Points on a hilly landscape, in no order, each with its height.
A climber steps from a point to the highest of its 2 nearest points, and stops where none of them is higher. Distance is the straight distance between rows; heights are no part of it.
<913> h=69.3: [113 111 104 146 120 117 116 134 125  84 115 162 124 145 145 162  77 197
 173 141 146 126 166 132  88 124  68 151  88 146  55  92  92 142 161 131
 129 107 179 132 157  78 134 137 144 132 107  68 154]
<620> h=38.6: [165 173 114 125 101 131 159 122 104 142 172  97 134 152 157 129 155  46
 166 148  82 116 140 170 131 146  99 112 119 114 135 154 106  87 107 125
  99 154 142 126  85  92 136 116 141 134 136 165 101]
<144> h=71.0: [129 143 138 174 141 146 148 145 113 121 121 185 172 124  88 141 183 179
 100 114 113 114 188 155 142 114 189 134 170  87  93 152 137 167 150 151
 167 102 101  96 146 160 152 148  99 132 174  79 151]
<231> h=22.9: [179 119 127 133  78 115 173  89 131 143 103 121 176 124 192 123 207  85
 153 145 134  79 115 175 152 139 125 116 178 120 120 167  88 110 121 144
 127 155 106  92  57 138 144 134 170 143 205 133 142]
<791> h=53.7: [116 130 153 132 113 171 111 123 143 130 134  95 130 149 119  69 143  45
 110 131 118 137  97 176 141 146 118  98 138 123 170  83 125  77 100 113
 122 199 114 107  88 129 107 123  82 138 154 203 132]
<105> h=72.9: [ 90 209 173 131 172 145 135 127 129  74 113 151 138 125  97  83 119 109
  99 150 110 144 157 160 125 197 193 116 158 128 135  88 123 112 134 107
 140 132 167  93 165  96 133 124  86 136 185 126 104]
<547> h=26.3: [153 133 131 139 134 119 128 138 167 159  99 146 174 120 149 118 187 154
  91 128 119 110 143 144 136 121 174 139 201  85 105 170 140 147 125 125
 166 110  99  89  58 164 131 159 168 141 218 150 142]
<1262> h=32.5: [152  94 138  88  76 117 152 142 124 154 135 112 101 108 184 183 148 107
 156 117 125 140  70  99 125  90  74  93  89 143 166 160 123 110 136 148
 105 119 134 146  92 127 132  91 158 115  98 154 104]
<153> h=3.1: [127 101 134 140 176  69  77 123 144 156 141 131  66 131 107 113  98 176
  68 120 154 114 129  73 126 129 160 162 113 153 147 125 130 168 135 114
 118  78 104 145 165 150 129 126 126 147  76 112 129]
<198> h=13.7: [128  63 155 136 140 114 125 110 172 143  88 153 116 147 115  89 168 124
  83 128 165 102 103 154 144 133 139 166 155 149 152 114 123 137 133 135
 138 106 107  90 122 163 127 145 108 159 170 151 171]
<477> h=39.0: [154  73 101  93  84 173 129 131  61 144 109 141 130 137 140 154 182 105
 168 112 194 129  96 152 145 107  99  70  72 166 165 138 125 108 114 183
 132 161 120 166 134 148 141 118 138 120  53 102 158]
<316> h=49.5: [112 112 125  63 101 198 142 178 107 149 142 146 136 126 154 181 127 106
 163 107 158 163  90  84 123  86 121  41  46 148 146 121 140 107 124 138
  97 165 147 186 143  95 132 100 133  73  44 114  88]
<883> h=51.3: [122 143 158 144  90 140 126 144 152 158 120  99 145 133 180  85 168  38
 150 132 145 124 124 169 145 132 112  81 164 128 142  95  73  99 105 120
  98 210 139  80  65 142 111 114 133 158 208 196 133]
<655> h=87.8: [149 145  98 102 104 171 137 131 102 115 157 135 103 130 121 139  96  95
 140 139  84 125 115 139 127 131  97 144  31 132 138 153 156  82 106 143
 117 122 114 160 155  82 135  93 124  83  66 103 122]
<177> h=42.5: [ 93 147 141 106 104 181 161 148 108 132 146 147 141 150 179 132 131  84
 179 125 116 139 126 182 141 138 115  47  72 147 136  58 114 119 117 145
  96 169 143 124 146  45 136 124 122 111  67 111 130]
<5> h=29.5: [135 133 133 136 116 160 140 115 139  95 115 135 162 150 103  69 196  97
  89 147 112  85 132 198 145 153 169 166 156 124 149 132 118  89 126 117
 138 139 118  70 124 174 130 121  86 145 195 135 169]
<30> h=41.6: [150  97 115 103 119 132 128 151 140 161  94 154 168  99 117 133 169 152
 128 109 154 120 133 102 152 100 141  96 117 112 134 152 168 172 139 174
 160 122  76 148 144 189 125 160 127 140 106 107 131]
<434> h=31.9: [181 164  88 170  84 127 187 105  50 124 128 151 173 144 139 182 151 156
 144 137 142 107 173 167 129 133  73 140 152  98  93 185 111 124 134 163
 145 154 119 148  97 115 170 128 180 112 159  77 147]
<254> h=60.9: [185 147  86 128  80 134 147 141 100 126 148 134 129 109 167 211 105 182
 151 137 130 144 159  99  87 104  52 134  75 124  94 181 121 133 151 173
 153 160 138 192 115 108 132 111 166 100 118  89 126]
<123> h=18.0: [157  92 144  89 103 119 139 128 176 171 112  91 117  91 173 124 173 108
 133 127 132 139  51 104 134 115 110 111 143 135 158 166 152 120 123 151
 134 128  89 134  51 157 114 126 148 138 172 194 120]
<717> h=74.5: [115 156 157 166 187 100 110 122 123  89 123 123 115 138  83 105 124 143
 102 150 137 130 167 135 114 154 154 162 183 151 112 109 113 147 138 107
 116  90 181  95 143 104 133 135 117 149 176 124 107]
<557> h=19.0: [150 112 134  99 102 172 153 133 111 134 116 126 187 108 183 125 207  97
 152 111 112 114 136 163 139 134 119  54 134 116 133 123 145 156 120 184
 136 166 106 126  99 140 135 143 129 154 123 112 133]
<228> h=72.8: [ 99 101 106 128 133 118  93 118 118  87  96 168  89 144 118 142  54 173
 139 135 162 131 132 126 106 137 107 158  71 163  97  91 106 118 158 112
 136 103 153 142 209  75 144 126 129 115  70  57 150]
<1137> h=36.0: [142  74 147  83  96 183 138 110 159 133  73 135 156 127 168  75 210 112
 123 118 128 101  91 176 142 129 147 117 146 147 157 112 125 120 125 158
 140 149  94  86  96 176 133 143 118 170 154 138 174]
<398> h=24.9: [121 116 138 153 160  96  76 117 137 121 176  44  88 109  55 114  49 142
  96 136 109 144 117  71 138 116 132 172 142 131 113 130 156 129 108 111
 103 123 142 148 108 151  98 122  98 127 132 160 110]
<1202> h=65.6: [154 112  89 134  73 119 120 132 131 119 143 121 115 134 162 190  73 196
 177 139 118 123 162 111  79  97  57 150  79 130  62 140  92 139 156 143
 149 119 168 152 132  92 116 126 179 115 116  85 148]
<149> h=16.9: [ 99 123 142 111 123 155 145 135 138 124 100 150 168 128 156 125 155 107
 158 108 125 130 129 145 127 135 116  67 112 109 151  79 141 149 132 158
 129 139 126 115 150 118 128 139 123 133 105 118 119]
<1308> h=49.1: [ 68 134 111  90 146 154 124 160 133 102  97 169 153 116 133 146  74 148
 167 129 165 160 115 108 111 130 133  68  69 129 117  89 139 120 140 119
 122 149 131 178 210  76 145 156 103  87  60  94 116]
<767> h=44.5: [ 70 102 155 137 149 111 126 103 133 101 104 151 106 155 137 121 112 125
 152 118 161 147  95 142 116 135  95 135 134 153 149  55  95 125 148 100
 115 122 161 100 171  82 138 114 124 130  91 122 128]
<330> h=41.9: [171  66 114 113  78 135 164 109  86 142  87 152 152 128 148 151 186 119
 165 125 183 109 118 164 151 124  78 104 109 163 140 151 119 130 130 195
 136 141  92 128 113 160 147 132 145 140 107  98 182]
<588> h=46.6: [ 87  64 122 120 142 103  92  95 120 140 105 163  71 150 107 131  92 134
 132  97 190 148  68  96 130 125 146 143 123 153 188  91 100  97 125  71
 140 121 136 149 187 103 122  99 132 108  40 126 132]
<785> h=38.5: [113 160 161 136 115 128 141 139 135 140 165  81 120 139 149 103 102  71
 168 137 115 164 112 144 114 127  95  78 132 116 150  85 106 106 113 105
  92 163 153 118  83 102 104 117 121 131 137 207 100]
<371> h=35.8: [185 151  95 134  69 110 163  97  86 130 161  99 134 142 170 177 129  92
 170 151  94 101 151 161 110 118  70 139 113 114 118 182  74  83 130 134
 115 136 160 128  93  92 161 121 171 122 139 140 114]
<131> h=24.5: [159 151 126 142 114 119 138 121 152 148 101 116 170 129 146 101 180  96
 121 139 121 111 134 159 133 138 140 138 189 100 116 157 124 110 112 116
 136 148 118  90  61 159 115 141 153 139 220 178 134]
<941> h=59.5: [131 185 103 140 135 153 158 160 107 121 136 156 174 105 115 152 130 152
 151 124  87 136 169 124 129 130 126 103 117  76 105 156 166 149 133 166
 150 129 101 149 129 115 132 152 128 113 117  94 107]
<802> h=33.7: [153  92 129 101  94 175 132 104 150 139 107 101 133 144 148  64 203  69
 129 139 121 105  68 185 151 140 119 142 143 158 164 134 116  79 114 144
 128 171  85  92  69 155 128 145 101 151 162 168 166]
<1146> h=27.3: [ 78 192 158 118 206 121 119 152 151  94 132 130 116 103 112 102  67 160
 116 166  77 184 134  97 116 173 177 110 135 109 115 111 159 132 130 105
 138 100 150 147 163  88 127 156 107 113 122 131  80]
<107> h=63.0: [ 93 148 137 109 142 158 145 111 113  76 119 158 118 114  99 104 127 112
 100 124 113 120 136 177 131 164 181 115 103 114 167  99 162 116 121 121
 147 119 111 106 210 107 147 146  69 115 121  70 136]
<1156> h=38.7: [151  58 132  70 101 176 129 123 151 153  66 154 163 104 141  90 196 152
 120 111 160 109 116 140 146 108 170 103 134 143 141 136 151 142 136 167
 165 121  76 124 126 212 135 172 120 166 128 115 163]
<317> h=72.0: [126 189 115 185 129 121 159 143 104 137 115 165 183 133 129 172 134 178
 148 111 103 113 188 134 112 122 155 119 199  68  69 153 144 165 143 134
 140 115 138 121 103 119 154 153 176 130 170 103 106]
<451> h=32.2: [123 153 133 145 181  92 103 161 167 151 150 134 108 106 114 136 108 186
  96 116  90 139 147  66 130 109 175 146 126  93 119 156 171 171 134 133
 138  84 104 138 139 149 122 132 129 133 113 119  96]
<989> h=8.4: [170  97 104 171 138  62 117 107 144 164 165  95  99 145 119 140 100 148
 105 154 139  83 145 110 144 109 130 205 171 136 100 204 113 131 104 131
 125  82  87 120  82 169 121 153 180 136 148 144 165]
<88> h=21.3: [144 113 135 172 143 106  78 118 135 126 144  63 106 113  49  90  93 111
  80 139 122 137 130 118 141 118 137 174 152 115 113 141 159  87 117 105
 126 130 119 129  99 164 112 148  82 138 159 187 121]
<714> h=47.5: [129 130 106 142 121 167 178 128  81  83 111 172 165 132  97 133 157 139
 137 123 153 102 165 176 142 131 124 124 107 135 136 113 139 149 130 173
 146 133 105 114 186 146 133 132  95 128 125  66 178]
<686> h=28.9: [153 116 131  92 129 149 115 146 179 158 103 133 157 102 137  94 193 156
  87 128  92 134 116 134 143 122 169 135 151  98 142 168 165 132 127 138
 175 116  69 112  74 188 124 160 130 145 173 144 147]
<236> h=31.0: [153 189 125 159  93 164 149 121 113 122 108 155 198 152 115 111 207 112
 117 133  97  78 163 192 147 161 188 168 196 102 113 169 109 103 129  98
 118 145 125  76 114 168 128 110 119 133 204 123 153]
<1312> h=33.1: [ 96 127 164 125 102 109 155 145 145 156 130 113 129 135 196 130 147 105
 180 116 130 154  93 140 111 107  76  67 133 119 158  79  94 136 137 117
 107 139 148  97  97 100 121 121 159 139 117 172 114]
<638> h=46.7: [ 93 146 108 112 118 173 152 159 110  98 111 166 149 135 156 150 103 132
 181 129 145 148 138 152 109 132  85  73  54 140 111  76 118 120 128 145
 117 155 142 149 173  58 138 138 113  97  75  95 140]
<780> h=46.3: [113  87 107  91 104 160 123 156 120 151 107 156 133 128 123 158 121 124
 162  95 179 139  85  76 133  94 125  69  62 127 160 120 138 108 126 139
 128 139 126 175 158 139 130 104 145  98  40 110 108]
<814> h=38.9: [176 113 116 132 117 106 134 149 143 179 122 147 157  95 128 147 168 180
 109 119 122 119 136  91 163 106 150 125 139 108 111 204 171 161 138 165
 171 109  41 144 105 184 134 148 149 138 130 100 138]
<1345> h=32.0: [173 143 130  92 111 150 132 141 140 148 141 107 169 102 163 114 208 115
 117 136  66 126 107 140 141 150 142 109 159  90 140 194 168 112 121 141
 153 138  81 139  47 154 126 132 143 132 171 146 110]
<688> h=1.0: [158 145  85 156 135 100 119 150 101 147 130 174 121 126  89 152  96 191
 109 120 143 122 181 100 141 103 136 157  68 130 102 165 145 150 141 160
 165 117  71 149 174 158 133 125 129 122  78  68 158]
<1183> h=29.6: [140 106 125  70  85 135 152 146 132 141 157 109  67 118 178 186  96 125
 140 114  95 154  85  51 103  74  71 116  72 158 144 153 120 108 132 122
  87 123 158 146 104 140 115  74 156  86  95 133  87]
<53> h=69.1: [114 134 123  87 131 186 134 113 123 104 147 124 114 133 111  88 143  77
 102 121  85 119 107 186 140 165 170 112  90 113 182 112 181  97  98 112
 141 141  81 129 174 115 125 134  84 108  95 112 131]
<766> h=32.6: [133 164 126 113 101 160 151 139 110 124 190  98  91 163 155 140  85  69
 170 157  81 142 107 153 111 120  83 118  64 142 139 118  87  73 111 112
  86 142 167 130 114  59 129 109 127 103  88 171 112]
<216> h=1.8: [149 123 115 136 135  85 108 125 125 158 133 159  90 126  81 114 109 158
  81 118 129 105 135  93 156 114 175 160  64 132 138 154 158 130 135 128
 152  93  65 140 181 174 137 117 117 132  69  91 152]
<1031> h=63.7: [103 149 176 161 159  99 104 123 130 102 113  99 153 133 114  93 111 104
 124 134 160 148 156 138 111 157 128 131 196 145  99  73  96 143 136  94
 100 145 194  90 114 115 115 118 119 162 196 168 107]
<292> h=0.3: [159 189  61 155 138 145 134 163  97 119 132 175 125 127 109 170  84 205
 139 137 132 141 175 103 109 108  97 158  68 125  85 173 137 137 140 170
 172 149 104 176 170 124 126 136 134  96  93  65 153]
<1231> h=65.4: [129 178  94 191 153 126 150 164 101 136 131 179 162 127  98 179 119 208
 135 114 114 136 190 120 126  98 141 132 161  82  70 170 141 180 146 165
 165 122  98 143 130 130 155 166 141 119 135  80 124]
<1259> h=40.6: [ 68 104 194 137 142 139 133 119 153  94  92 166 151 141 146 109 157 108
 133 107 164 129  97 153 130 153 136 104 158 148 170  37  93 151 154 126
 128 147 166  77 173 103 137  98 108 153 138 121 137]
<1220> h=72.1: [104 172 144 168 180 107 129 132 116  84 120 167 110 124  82 127 115 168
 111 145 110 125 177 139 125 149 176 156 143 129 100 126 129 140 145 126
 138  71 155 105 173  90 158 143 104 134 148  77 112]
<380> h=54.9: [158 184  84 133 116 175 170 140  60 114 158 145 166 127 122 153 145 129
 152 135  89 125 168 168 131 154  98 118  93 104 102 163 147 121 113 166
 140 156 112 160 117  86 144 130 128 104 108  80 126]
<734> h=47.1: [ 73  92 156 115 196 114  80 124 158 132 124 119 103 106 125 105 104 167
  96 109 170 190  97  73 101 149 133 116 165 157 142  76 122 195 143  72
 123 110 146 156 154  98 122 133 128 142  83 140  81]
<227> h=32.8: [ 97 151 177 116 158 156 122 144 167  97  96 162 188 116 137  98 182 131
  70 119 121 116 155 159 134 148 191 117 166 100 138  90 114 154 150 132
 153 137 165  78 130 156 136 116 104 173 207 126 152]
<851> h=50.0: [ 72 112 172 148 180 123 115  98 124  86 116 110 102 127  99  89  87 117
 119 131 162 176 101 131 112 158 108 133 178 183 138  57  92 140 140  72
 126 138 167 113 157  66 136 119 108 137 118 133 111]
<500> h=9.9: [162 102 120 179 142  72 119 110 148 145 126  99 134 142 133 129 132 128
 108 144 170  88 151 137 128 114 140 180 209 128  91 163 115 141 109 114
 113  97 122  98  69 157 116 167 169 138 205 177 147]
<433> h=27.2: [149  97 108  86 100 104 139 157 151 164 129 133  99 109 159 173 100 140
 128  97 135 130  92  14 124  82 109 116  83 145 126 151 151 133 137 139
 108 107 126 160 120 177 121  76 168 109  85 114  95]
<1269> h=58.5: [129 236 136 170 141 119 107 114  97 112 108 125 147 139  85 121 119 104
 124 137 100 136 193 154 122 162 178 172 211 126  81 143 131 109 130  81
  95 145 167 101 130 138 103 137  98 135 188 181 118]
<1223> h=68.3: [ 78  82 114 116 144  89  78 113 145 117 164  92  78 157 143 142  81 178
 148 137 151 146 109 100  98 120  79 170 124 153 102 101  80 170 151 100
 101  97 182 131 125 106 114 123 157 131  89 118 141]
<1122> h=79.8: [128 133 156 188 166 109 128 134 126 106 129 178 128 134  82 139 166 176
  81 135 142 103 195 148 135 130 190 164 163 127 107 143 117 173 156 143
 134  59 132  96 159 121 164 131 104 144 170  77 142]
<915> h=33.6: [191 174  94 155  66 125 178  88  53 136 142 132 173 151 152 164 170  93
 153 140 113  79 164 184 143 150  95 145 158  99  96 192  94  90 123 128
 110 155 130 129  90 109 174 123 167 117 158 102 124]
<1225> h=64.1: [140 154 121 125 134 179 141 155 110 124 123 155 185 103 110 118 185 160
 115 113  86 128 170 152 146 116 165  99 144  78 119 160 163 156 135 156
 173 131  73 127 138 169 130 165  98 129 136  87 134]
<340> h=15.6: [132  83 137 103 122 141 115 111 168 149  96 132 103 129 105  83 165 120
  98 120 127 124  77 136 145 132 143 141 121 126 185 127 164 116 118 128
 156 127  82 128 127 176 117 139 105 140 124 161 148]
<1037> h=24.8: [140 119 130  95 139 108 136 171 185 165 135 125 123  86 158 153 126 144
 110 101 108 141  96  22 130  92 132 110 125 110 133 156 190 161 127 140
 125  99 105 150 110 183 109 108 154 123 128 147  78]
<51> h=36.4: [ 80 118 188  96 146 177 127 117 162  83  91 160 164 112 143  97 169 113
  81 105 135 120 123 159 129 149 186  94 155 128 176  51 113 149 146 128
 158 151 156  89 176 143 139 117  87 163 160 119 153]
<242> h=21.1: [179  99 134 107  83 133 163 100  98 142 116 122 192  91 220 145 220 123
 155 131 130 103 116 175 149 143 123  73 161 115 118 169 126 143 124 180
 139 174  88 139  54 139 152 143 149 151 180 103 139]
<115> h=69.2: [158 124 106 125 117 125 121 110 130 124 171  86  62 139 104 132  63  95
 126 142  93 124  87  79 132  98  79 196  80 140 149 164 131  82 112 125
 111 119 125 140 130 158 112  87 127  98  97 151 133]
<169> h=6.7: [140  80 102 144 134  63  86 112 144 154 175  90  84 158 135 150  71 161
 114 144 141  90 140  90 123 109  95 199 129 151 113 156  92 155 120 139
 110  76 126 129 109 151 111 128 176 135 111 122 168]
<1248> h=44.2: [123  55 114 107 105 128 128 142 129 164  74 163 147 134 118 139 151 138
 156  94 203 118 106 105 147  99 126  81 106 135 150 114 135 143 138 160
 149 121 113 148 156 170 130 140 147 141  74 112 139]
<967> h=45.3: [136 145 163 126  98 152 142 145 124 170 170  81 111 145 172 100 164  34
 148 135 113 140  90 171 150 123 100  66 129 140 171 104  96  93 104 123
  95 197 133 110  66 100 111 116 121 144 137 203 117]
<488> h=61.2: [102 115 167 154 192 121  98 113 130  88 128  98  93 123  80  83 111 153
  77 137 170 144 143 114 107 158 126 149 185 188 135  84  98 181 140  87
 117  91 162 117 147  82 143 132 115 149 145 115 107]
<829> h=68.9: [104 147 160 111 184 136  98 139 165 125 115 141 123 106 102  89 152 141
  59 120  99 159 136 131 128 137 176 122 137  88 155 110 166 138 133 112
 171 117 116 117 139 151 121 151  95 136 162 146 113]
<1190> h=88.4: [106 174 173 137 180 132  89 125 137 100 116 108 124 107  64  77 104 120
  61 137 116 174 155 147 120 165 167 122 162 118 131  92 147 109 127  91
 150 141 152 113 125 118 118 135  84 138 182 165  99]
<775> h=19.8: [124 126 107 134 118  83 138 115 138 125 151  90 115 144 153 154  92 139
 181 142 108 125 139 122  94 106  77 148 131 117 105 126  94 130 133 119
 118 101 176 119 104 112 121 127 176 129 135 144 127]
<1130> h=25.1: [ 98 219 127 140 174 112 122 138 116  94 141 123 112 127  93 117  68 153
 147 170  57 154 157 119 112 169 173 141 145 106  90 140 148 106 114 106
 121 100 170 138 132 103 114 149 121 106 133 145  92]
<233> h=21.2: [129  95 148 106 135 112 114 159 195 172 119 102 117  94 153 120 135 135
 106 105 132 155  69  68 122 106 118 112 150 111 150 128 174 154 115 129
 136 113 109 144  82 169  93 119 145 141 156 200 105]
<516> h=50.8: [160 147  81 125 124 194 178 129  47  94 146 141 166 134 114 127 174 113
 141 124 116 107 163 201 147 151 108 120  96 139 125 136 146 130 102 169
 142 157  93 134 154 120 135 127 102 116 104  62 163]
<361> h=64.7: [127 226 125 168 123 116 139 116 108 142 109 149 162 148 126 143 135 130
 147 126  87 115 185 149 111 150 171 149 217  89  82 156 134 132 127  90
 108 125 160 105 111 132 119 139 160 129 188 154 107]
<435> h=51.9: [ 73 116 138  96 166 128 113 122 147 121  96 164 122 108 112 123  95 134
 122 109 151 154 103 102 119 144 174  97 102 125 164  85 149 134 142  95
 145 122 123 156 217  98 147 147 101 108  73  92 102]
<307> h=29.4: [ 91 171 129 119 189 111 111 163 157 109 136 139 112  96 120 134  58 188
 119 145  82 156 132  55 121 129 172 132  94 111 102 131 167 145 137 119
 126  96 130 162 178 104 129 139 110 107  85  95  89]
<1232> h=49.2: [ 93  85 110 107 155 102  92 130 137 145 110 164 102 127 109 131  76 158
 119  97 184 137  96  55 121 122 173 123  84 137 145  96 125 131 148  91
 134 114 128 171 202 121 139 112 132 113  40  94 108]
<364> h=15.5: [160 115 127 137 110  87 145 122 150 153 140  59 127 102 155 129 130  98
 142 139 129 128  98 112 122 100  99 123 166 116 126 163 129 115 111 126
 126 129 122 132  54 149 107 129 165 134 188 210 115]
<1340> h=56.7: [110 176 168 161 109 104 117 134 146 129 107 111 168 134 158 100 129  67
 153 128 159 133 170 150 127 149 133 113 189 124 106  83  78 126 123  97
  86 190 179  84 100 143  98 101 132 163 224 189 115]
<295> h=77.3: [113 101 107 126 149  93  69 112 133 114 141 128  72 151 121 138  53 191
 119 141 134 115 139  93 108 134 113 186  83 161  99 112  99 148 149 116
 122  85 153 140 171 102 125 121 144 127  69  73 145]
<436> h=35.5: [152 118 126 153 154  76  99 164 168 184 143 152 121 112 130 144 137 198
  78 107 126 112 160  64 142  95 182 137 137 108 107 181 159 191 134 147
 143  79  58 132 124 173 134 145 138 149 115 116 126]
<1221> h=30.8: [ 84  96 130 114 151  97  88 131 149 130 188  48  83 113 103 134  46 164
 111 119 119 165  85  37 122 106 109 154 132 149 110 111 138 171 113 101
  84 123 159 157 100 149  83  97 121 112 118 143 110]
<409> h=44.8: [143  81 128 130  90 174 176 114  95  99  91 158 172 132 132 122 189 112
 150 117 162  83 128 183 151 129 117 106 119 155 148 106 126 143 124 181
 128 144 106  97 154 160 135 119 112 151 120  90 189]
<511> h=18.1: [133  81 144 144 145 112  84 114 165 151 115 108  83 115  67  76 120 129
  50 127 146 137  85 117 142 122 141 170 138 136 159 122 161 112 119 108
 147 134  84 136 112 166 110 137  78 145 145 182 142]
<1086> h=37.1: [147 144 125 100  87 166 159 150  87 145 171 128 125 141 174 166 138  81
 165 137  91 144 122 179 131 125  86  75  42 153 128 114 110 102 122 151
 104 161 154 143 116  39 142 102 130 114  72 121 115]
<91> h=13.5: [146 124 109 156 104  64 152  97 122 149 140  37 145 117 179 153 120 100
 166 142 150 110 138 124 122  86 110 120 187 129  99 153  76 132 116  95
 117 134 158 123  69 135 110 149 191 127 202 212 124]
<729> h=51.6: [ 93 103 161 133 147 133 142 122 129  87  95 179 144 114  95 132 147 146
  97 115 191 111 149 143 135 137 170 121 127 156 148  77 128 176 163 142
 150  98 144 117 222 110 160 130  82 143 131  57 145]
<78> h=4.9: [130  90 135 165 172  71  98 115 137 133 141 133  87 151 110 124 109 167
  93 141 155  95 161 118 120 133 124 186 151 149 128 131 105 166 135 132
 104  62 122 110 136 138 134 142 141 152 127 107 144]
<155> h=21.4: [148 159  82 142 115  94 123 104 115 128 176  72 109 152 113 164  77 136
 162 156  85 107 154 105 113 107 100 198 140 114  98 177 104 107 116 119
 128 107 176 133 104 139 119 137 174 107 142 144 135]
<42> h=18.2: [131 119 119 135 119 101 155 135 139 133 115 137 147 124 150 151 129 138
 164 119 121 127 143 128 115 114  83 118 116 101 120 117 134 144 142 150
 130 102 133 125 122 113 132 131 158 134 116 118 121]
<543> h=8.2: [ 96 107 140 160 121  83 100 106 110 118 156  36 130 139 116 126  77  96
 172 133 154 151 134 120 118 111  90 134 166 139  89  90  85 121 129  87
  92 142 193 109  93 126 112 146 120 143 153 189 127]
<466> h=10.9: [110  88 115 161 135  57  99 107 125 134 162  35 132 134 144 141 100 130
 152 133 175 113 146 119 114 108 100 145 193 137  85 123  86 169 117 102
  94 106 174 117  70 135 102 156 163 131 183 181 139]
<1260> h=57.1: [172 156  94 107  86 164 136 156 121 114 152 139 109 106 157 194  67 175
 145 137  87 142 149  54  88  99  82 136  42 140  76 175 141 117 140 155
 130 150 144 184 133 113 115  93 144  80 101  75 110]
<381> h=35.7: [136  85 144  85  76 150 138 134 110 164 113 128 122 125 176 156 189  92
 167 110 144 131  69 140 147 103  97  62  95 145 180 129 130 112 123 160
 114 144 125 140 104 118 137 116 143 127  67 145 128]
<579> h=80.9: [159 186  98 115 109 157 149 133 108 107 184 120 106 125 118 148  80 117
 147 154  41 121 136 110 120 132 107 166  71 110 109 189 147  79 105 136
 114 117 133 158 115 101 131  97 137  85  98 116  98]
<1196> h=59.4: [116 164 135 144 138 153 117 109 120  91 139 103 122 148  77  70 119  52
 102 138 115 129 127 181 133 167 138 137 136 122 154  97 137  64 108 101
 124 171 123 107 131 124 115 131  66 127 161 175 121]
<197> h=23.2: [108 201  95 131 138 100 108 113 106  94 154  93 109 159  99 144  57 142
 181 179  69 127 161 120 112 151 127 181 140 127  73 143 105 100 111  97
 111 112 210 135 125 109 114 155 136 108 134 143 128]
<926> h=35.3: [176 174 125 106 101 137 147 129 118 157 170  86 155 132 171 116 195  54
 135 143  75 122 125 168 142 164 135 100 154 106 132 181 134  97 106 119
 119 172 117 144  47 123 119 117 140 136 172 174  93]
<1270> h=57.0: [ 99 134 157 119 172 122 117 115 140 110 106 165  94 102  88 110 133 142
  72 120 146 137 141 125 129 141 190 126 125 134 157  96 148 154 149 108
 164  94 120 127 217 110 158 152  84 125 126  68 122]
<592> h=81.2: [136 102 100 112 101 146 126 100 107 124 117 148  88 151 105 128 114  88
 136 121 130 108  93 153 145 126 100 147  61 135 176 132 137  79 117 134
 131 115  97 132 178 121 137 106 119 105  60 112 151]
<1188> h=58.1: [100 111 163 123 185 112  97 128 166 133 116 125 109 111 114 102 116 141
  90 114 131 166 104 101 116 139 140 122 141 113 162  85 159 153 129 104
 142 116 128 140 148 130 112 135 110 138 126 160 100]
<191> h=32.1: [168 178 104 179  93 133 175  98  90 119 122 157 178 161 105 136 170 108
 145 137 111  69 169 181 147 150 137 177 178 100 101 173 109  95 127 116
 110 125 128  87 125 138 150 121 143 126 171 108 146]
<974> h=49.7: [105  49 148 137 143 102  98  96 143 151  95 141  72 151 105 109 124 122
 114 100 189 143  64 114 146 122 116 148 159 157 185  89 116 114 120  92
 135 127 118 135 148 131 111 118 109 137  84 172 145]
<358> h=65.5: [ 87 186 166 131 145 162 129 113 130  87 136 135 130 150 118  72 108  56
 122 143 123 136 133 187 137 200 165  97 148 140 158  55 107  92 109 104
 110 188 151  92 153  93 122 100  77 132 169 151 116]
<121> h=38.8: [ 60  92 135  99 173 109  92 133 162 131 157 104  92 112 141 135  76 178
 126 112 149 193  69  33  99 121 125 130 134 149 121  89 131 181 137  73
  91 120 160 168 141 122 103 103 139 122  66 144  90]
<587> h=74.9: [133 163 109 133 151 111 125 127 136 113 157 118  86 124  96 127  70 143
 127 143  70 126 126  97 127 121 127 181  83 110 132 157 158 104 114 126
 127  98 123 138 145 131 118 109 129 109  99 119 116]
<447> h=78.3: [135 139 112  76 124 194 151 133 108 121 173 118 124 132 125 123 132  65
 127 127  75 132 103 164 152 150 146 105  52 129 153 133 187  98  93 134
 119 141  95 158 157  82 129 105 107  92  65 110 116]
<662> h=57.6: [ 99  45 134 137 140  80  86 108 140 152 137  99  70 154 134 128  96 150
 127 108 187 148  78  93 126 105  83 162 157 157 145  98  95 150 127 101
 101 102 141 138 123 131 106 117 140 141  80 165 146]
<293> h=53.6: [145 135 106  71  97 180 141 182 119 131 140 149 117 108 163 192  92 137
 153 114 139 160 120  49  92  86  92  78  27 152 104 153 137 113 137 146
  99 165 148 191 137 114 123  92 132  69  79  95  84]
<863> h=76.4: [121  71 110 117 105 127 132  99 102 125  88 177 100 151  84 122 122 119
 121 104 180  97 111 151 151 128 142 135  83 147 174 108 135 106 130 133
 150 111  98 127 202 152 141 122 113 124  72  81 170]
<816> h=11.7: [146  70 146 174 137 105 105 115 164 135 101 107 134 139 105  90 137 105
  79 141 191 107 119 150 138 123 132 181 185 151 110 123 110 116 126 122
 120 126 121  87  69 159 123 158 104 157 213 187 165]

For each start below, name the point where the climber stops.
<149> -> <620>
<153> -> <1190>
<307> -> <295>
<88> -> <1190>

For each start below, name every point that the climber comes to, in order.
<511> -> <88> > <398> > <1221> > <121> > <734> > <1188> > <829> > <1190>
<688> -> <216> > <153> > <78> > <169> > <989> > <500> > <816> > <198> > <340> > <511> > <88> > <398> > <1221> > <121> > <734> > <1188> > <829> > <1190>
<775> -> <155> > <197> > <1130> > <1146> > <307> > <451> > <436> > <814> > <30> > <1248> > <780> > <316> > <293> > <1260> > <254> > <1202> > <913> > <228> > <295>
